A landscape with many peaks, sampled at points; each row gives a point and its height.
A climber steps from a point to the highest of its 2 nearest points, and stops where none of them is higher. Distance is the straight distance between rows; heights are no part of it.
K_976: [-11 -15  25  -3  20 -18  -5  17  13 -12  -9   5  -8  18   0 -19  12  32
  -7  12]  (h 15.3)
K_98: [ -8  -9   8  28  -1  22  36 -14  -4  -8  -9  -5  -4 -29   7  16   5   4
  -1 -18]  (h 21.2)
K_634: [ 10  -5 -12 -23  28  16   9 -16 -16  -8  -9   1   6  -8   1  -2 -19  -6
 -44 -18]  (h 23.1)
K_683: [  2   3  -5  -1 -21  15   3 -27   1 -17  16   3  12 -10  -5  28  -9 -11
  -6 -10]  (h 60.9)
K_64: [  4 -11 -14   2  12 -11   0 -18 -19  29  -5   0   6 -21  20   8  17  -6
  -7   3]  (h 44.8)
K_785: [ 22   9 -15  14 -19  -6  -9   2   1 -24  25  -9  15  -8   9  21   3  -1
   3 -14]  (h 65.3)
K_877: [-10  37 -23  -8 -22  13  19  -2  12   3 -14 -13   3  -7  19  10 -20 -24
   0 -31]  (h 27.4)
K_90: [  5   5  -6 -12   0   5 -11  21   3 -10   8   4 -13  19  -4  -6 -48  11
   1 -16]  (h 27.0)
K_56: [ -9   0  -1 -12  -9  -4  21  19 -13 -22  -7  -3  -4   0  -5  -4 -56  16
  15   7]  (h 31.2)
K_230: [ -7  24 -10  -2 -25   1  49 -17  -5 -26 -19  -5  18 -33  10   5  13 -24
   7 -10]  (h 64.7)
K_129: [ -6   4  13  -4 -11  -5   0  26   6 -26   0   1 -12  23  -8 -14 -38  25
  18   0]  (h 29.4)
K_122: [-24  24 -10  -3 -34  23  20  -8  10   8   0  -4  -9  -7  10  19 -22 -18
   6 -11]  (h 18.8)
K_921: [ -9   2   4 -26  16  -8 -23 -20   7  34  -2   6   7   6   0  10  10 -14
  -9  29]  (h 24.4)
K_203: [ 26   8  -8   2  20 -14 -29  20  14   1 -10 -13  21  21 -45 -10 -19  24
   1   8]  (h 20.6)
K_589: [ 16   1 -22 -21   8 -11 -18   4 -23  14  -4  -9  10  -5   1   6 -13  -4
 -11   8]  (h 45.2)
K_50: [-14 -14 -22 -15 -22  15  20 -24 -11 -15 -15   5  14 -20 -12  19 -14 -30
 -20  12]  (h 30.9)
K_238: [ 11  -5 -12 -10  39  17 -10 -16 -10  31  -4   0  -9 -13   1   3 -12 -26
 -15   2]  (h 33.0)
K_818: [-13   9 -18  -5 -26  27  22 -18  -4  -5 -15   1  -2   0 -12   9 -35 -19
  -1 -15]  (h 20.1)
K_87: [ -8  -3  23  12   4   8  10  -2  20 -19 -19  -5 -10   2 -14   1   1  28
   2   7]  (h 10.5)
K_916: [  0 -17  26  22  -8  -2   1  21   2 -19  14  -3 -14  15 -10 -16  -5   7
  24  -1]  (h 57.4)
K_873: [  5 -12 -12   0  34   1 -15 -13 -19  38  -9 -11 -11 -25  14   8   4   0
 -23   6]  (h 39.3)
K_486: [-24 -17  17  12  -9   2  -1   0  24 -21   1   6 -25  -3  -2   6  13  19
   1  22]  (h 9.6)
K_584: [-24  -3  -5  27 -15   3  37 -12 -16  -3  -8  -3 -11 -35  21   6   4 -12
  17  -3]  (h 24.8)
K_521: [-12   1 -13 -18 -30  20  36  -9 -25 -21 -20  -2   9 -19  -7  -2 -21 -34
  -9 -12]  (h 25.7)
K_46: [ 12   0   7 -18   8  -3 -32  -5 -12  33  25  17  11  13  19  -4   9 -19
   5   0]  (h 1.6)
K_562: [  9   0  13   2   8  14  20 -14   0 -43  10  16   5  -1   2  -3  -1   5
  -5  -3]  (h 19.7)
K_539: [ -7  -5 -24   9 -15  -5  15  10 -15 -12  -3   0  -2   2   2   5 -29   9
   3   7]  (h 34.8)
K_209: [  5   6 -21  13 -10  24  22 -15 -18  -9  11   5   9 -26  14   1   5 -22
  -4 -33]  (h 43.0)
K_632: [  5   5 -21 -16  25  -8 -33   8 -10  39  -6  10 -10  12   0 -10   3 -32
   5   7]  (h 33.4)
K_327: [  5  20   8   9 -12 -24 -19  21  16   9   2  -7  21  23 -15  -1  27   7
  22  23]  (h 46.1)
K_925: [  8 -11  37   7  23 -13  -9  10   5  -3   0  -2  -6  25 -10 -19  36  27
  -8   0]  (h 15.9)
K_719: [ -2 -15  26  11 -12 -22  -3  -7   6 -25  19   9  10  -1  16  -1  41  17
  18  18]  (h 5.9)
K_737: [  2  -4  23 -18  11 -16 -34  20   2   7  19  -3  -1  21  -7 -11  15   0
  -8  -7]  (h 17.9)
K_657: [-15  -2  14   5 -29  -4  -4   4  -2  -4  11  -2   7  -4   8  20  -3   0
  15  23]  (h 24.0)
K_329: [  0   7   2   6   1   2   6  11  -8  -6   4  24  -3  27  17 -18  -6  -2
  31  -1]  (h 46.6)
K_682: [-19  39 -15  -7 -15   9  36  -9  -3  14 -25   3   1 -13  21  -5 -14 -26
   1 -15]  (h 36.9)
K_998: [-11 -19  12   7 -13  -7   4  21 -10 -13  11  15  -8  35  -3 -30  -7   4
  34   4]  (h 53.0)
K_672: [ 12 -20  -4  29   7  23  11  -3   3 -14  18   7  -1  -8  -3   9   4   2
   5 -21]  (h 15.2)
K_557: [ -7   7  17  12  10  -2  21 -25  15  -9 -19   2  11 -18   7  16  28  17
 -20   9]  (h 24.7)
K_613: [  2  15   3   2  -9   5  32  -9  -5 -46  -5  -6   8 -18   9   9   8   6
  -4  -7]  (h 21.6)
K_237: [ 23  11  -9 -16  33  16  -2 -14 -20  10   7  -2  14 -16  -2  10  -8 -12
 -26 -16]  (h 26.8)
K_419: [ 13   1  13  36  -5   2 -13  17  27  22  12   0   1  16 -27  -2  19  10
  20 -18]  (h 68.6)
K_131: [  5   0 -15  -6  23   8   3 -25  -1   7 -18   2  12  -2 -10   5   7  -1
 -21  20]  (h 19.8)
K_756: [  8   7  -4  13 -28   9 -10  -2  13  -9  31  -1  -4 -13  16  29   1   0
  22 -20]  (h 61.5)
K_156: [-22 -33  26  17 -11   5  -9   5  15   1  10   0 -26   1   2  -4  34   4
   1   3]  (h 8.1)
K_291: [ 13  21  -3  33  -3  -2 -20  22  11  22  11  -9   4   0   0  -2  14   0
  14 -26]  (h 58.0)
K_895: [  5  20   7   5 -32   6  11 -14   3   0  25  -8  16 -18   4  37  -3  -9
  10  -6]  (h 50.1)
K_889: [ 14   9 -16 -24  19 -25 -22  10 -21  24   4   5   5  -4  14 -12  -6 -15
   6  17]  (h 40.1)
K_7: [ 22  11 -13   4  -5  -6 -19  -4  -6  -6   8   8  24   0  -9  15  -4   7
   4  -4]  (h 56.5)
K_965: [-15 -26  -9   6  -7  -9 -14   7 -10  39   7   2 -25   4  11  -7   9 -11
   3  -1]  (h 10.6)
K_368: [-21 -16  36   1 -13 -10  -4   6   1  -9  14   7 -12   9  22  -9  29   8
  18   9]  (h 6.7)
K_697: [ 11 -12 -33  -6  20  -8   4  14  10  -4 -28  -3 -11  -1 -13  -6 -26  22
 -16  11]  (h 17.1)
K_202: [  7  23   4   9  -1 -19 -21  20   8  14  18  -8  19  20   6  -9  30  -5
  16 -10]  (h 50.2)
K_269: [ -8  -4  30  22   7   2  23 -11  -8  -5 -10  -8  -5 -28   0   9  20  19
  -5   2]  (h 23.5)
K_330: [  9  -4  33 -12  32 -12 -19   9  -1  24  16  -6   0  19 -11 -22  23  18
 -18  -3]  (h 16.7)
K_894: [  0  -9  -9 -27  18 -12 -36  12  -4  34  -1   6 -20  19  -7 -24  29 -28
   1  17]  (h 27.2)
K_2: [  8   6  -5 -33  37  14 -24 -21  -5  33  -3   8  -6  -4  -1   6   3 -15
  -8  23]  (h 27.7)
K_47: [  8 -11   7  -2  18  10 -11   2   8  -9   7   8 -10  14   8  -3   1  17
 -16  -7]  (h 12.8)
K_218: [ 14  21  -3 -12   2  -1 -19  19  14   1   2  -5   3  21  -3 -15 -17  17
   0 -10]  (h 24.1)
K_466: [ -1 -14   5 -15  -9 -11 -24  11 -16  41  24  -4  -4  11   1  -6   2 -25
   5  -8]  (h 5.3)
K_484: [ 18 -25  10 -11  27   4 -17   8  27   6 -14   2 -21  20 -25  -2 -22  22
 -10   0]  (h 13.0)
K_280: [-14  12   0  13 -14   0  28   5  -6 -17 -22  -7   2 -16  -1   0 -16  11
   5  21]  (h 31.3)
K_224: [  8  23  15   4   1   1  -5  11  15 -13  -1 -10  14   8 -18   0 -19  24
  -3  -4]  (h 22.5)
K_907: [ -8  23   5   6  24  -3  19 -17  12  15 -19  -8   7 -15  22  -1  21  15
  -5   7]  (h 26.2)
K_516: [-27  15  -1  12 -33  -7  33  -4  -2  -7  -7 -12  -3 -40  14  11  -5  -1
  14  17]  (h 28.8)
K_303: [ 28  -9 -24   3  25 -11 -20  18   2   7 -12 -12  -1   7 -27 -13 -22  18
  -9  -1]  (h 19.1)
K_312: [-22  27  -9 -34 -22   3  33 -16 -15 -10 -14   3   5 -25  27   5 -14 -28
 -11 -10]  (h 48.1)
K_60: [  2   2  22  34 -13   0  -9  29  20 -10   9  -7  -7  17 -12 -15  16  21
  26 -15]  (h 61.4)
K_758: [-17  20  -1 -23 -26  11  43 -24  -8 -33 -18  12  16 -25  19   8  10 -30
 -11   5]  (h 56.6)
K_505: [ -4   7  30   5 -19 -15 -19   3  20  19  -1  -7  11  23 -24  -1  34  11
   7  19]  (h 43.7)
K_583: [  3  -2  -8   9  -4  -4   2  13 -15   0  11   4  -5   3  18  -8 -19   4
  14  -9]  (h 40.0)
K_492: [ -2 -11   5 -12  15 -20 -25  33  -6  34   8  -4 -23  36 -29 -35   3 -13
   5  -4]  (h 19.5)
K_614: [ 16  21 -16  -1  11  -3 -16 -10  -4   9   0 -15  17 -11 -19  16 -14   4
  -9   4]  (h 50.9)
K_266: [ 20 -36 -12  -9  32  -7  -1   6   8 -15 -31  -3 -17  -2 -15 -13  -2  29
 -18  15]  (h 15.4)
K_757: [-19   3  18  22 -36   1  20  -6 -11 -23  11  -5   6 -23   4  11   0   5
  30  15]  (h 26.3)
K_169: [ -2 -26  21 -15  11   1 -17   8  20 -14   1   9 -20  29  -5 -16 -12  30
 -15   2]  (h 14.4)
K_252: [ -9 -13  15 -23 -17 -23 -35   4   3  13  15  -8  -2  23 -14   6  14   0
  -9  17]  (h 19.9)
K_755: [ -7  -1   8   5 -10 -18 -23   2  -3   3   9   0   6   3   0   7  13  11
   1  19]  (h 21.8)
K_797: [  2  20   6  12   2   9  24 -14  16 -29 -24 -17  12 -20  -2   9  26   1
 -15  -3]  (h 23.2)
K_33: [  7 -26   9  14  20  17   2   5  32 -17 -14  -1 -10  13 -28   2 -18  24
  -7   2]  (h 11.6)
K_526: [ 23  13  15   6  25 -12 -14  13  -4  -8  -1  -3  28   9 -20  -7 -14  26
   2   2]  (h 21.5)
K_388: [-18 -18 -32 -11 -19   6  13 -25  -2   5  -8  19  -1 -19  15  22  -7 -30
  -9  11]  (h 40.7)
K_481: [-13  28   1   1   1   4  32  -6   1   3 -16  -6   5 -17  29  -3   3   1
  -1 -12]  (h 29.3)
K_850: [ 16 -12  -6  22   5  14  20  -4  -5 -39   9   4   9   7  -3  -5  -4  24
   5 -15]  (h 18.2)
K_386: [  4 -18 -16   0  12  22 -21  -4  12  -7  15  22 -20  21  11  -3 -10  -4
  -6 -23]  (h 8.6)
K_160: [  2  11 -28   1 -17   6  47 -11 -22 -22  -4   1   0 -25  19   3   6 -27
  -1 -23]  (h 52.3)
K_145: [ 10 -21   4 -11  23 -16 -20  10  -1  33   5   5 -13  32 -26 -39  29 -29
   1   3]  (h 22.9)
K_59: [ -7  -6   6 -14  14   2 -12 -13   9   0 -12  14   2  11  -2   6   1   2
 -16  32]  (h 21.9)
K_979: [-12 -12 -34 -11  -6  -8  -4 -15  -2  27  -2   7  -7 -11  25  16   5 -17
  -3  14]  (h 58.7)
K_699: [ 13   0 -20  -2  -8  22   4 -24 -16   3  29  10  16 -10   8  13  -8 -29
   0 -15]  (h 62.7)
K_518: [ -4 -29  -6   6  -3  -9 -27  25  -1  35   3 -13 -29  19 -12 -24  -3  -6
   6  -8]  (h 15.7)

Where does a climber stop that starts at each point below?
K_965: K_785
K_266: K_419
K_59: K_979
K_129: K_419
K_280: K_419

Call two points neighbours if one is among the 2 nearest of the other. Go from one point of each pair to the other, from neighbour to neighbour, staying as high as possible. Name the lowest point that can't be avoided.
K_699 and K_785: K_895
K_419 and K_979: K_131
K_419 and K_682: K_98
K_699 and K_230: K_209
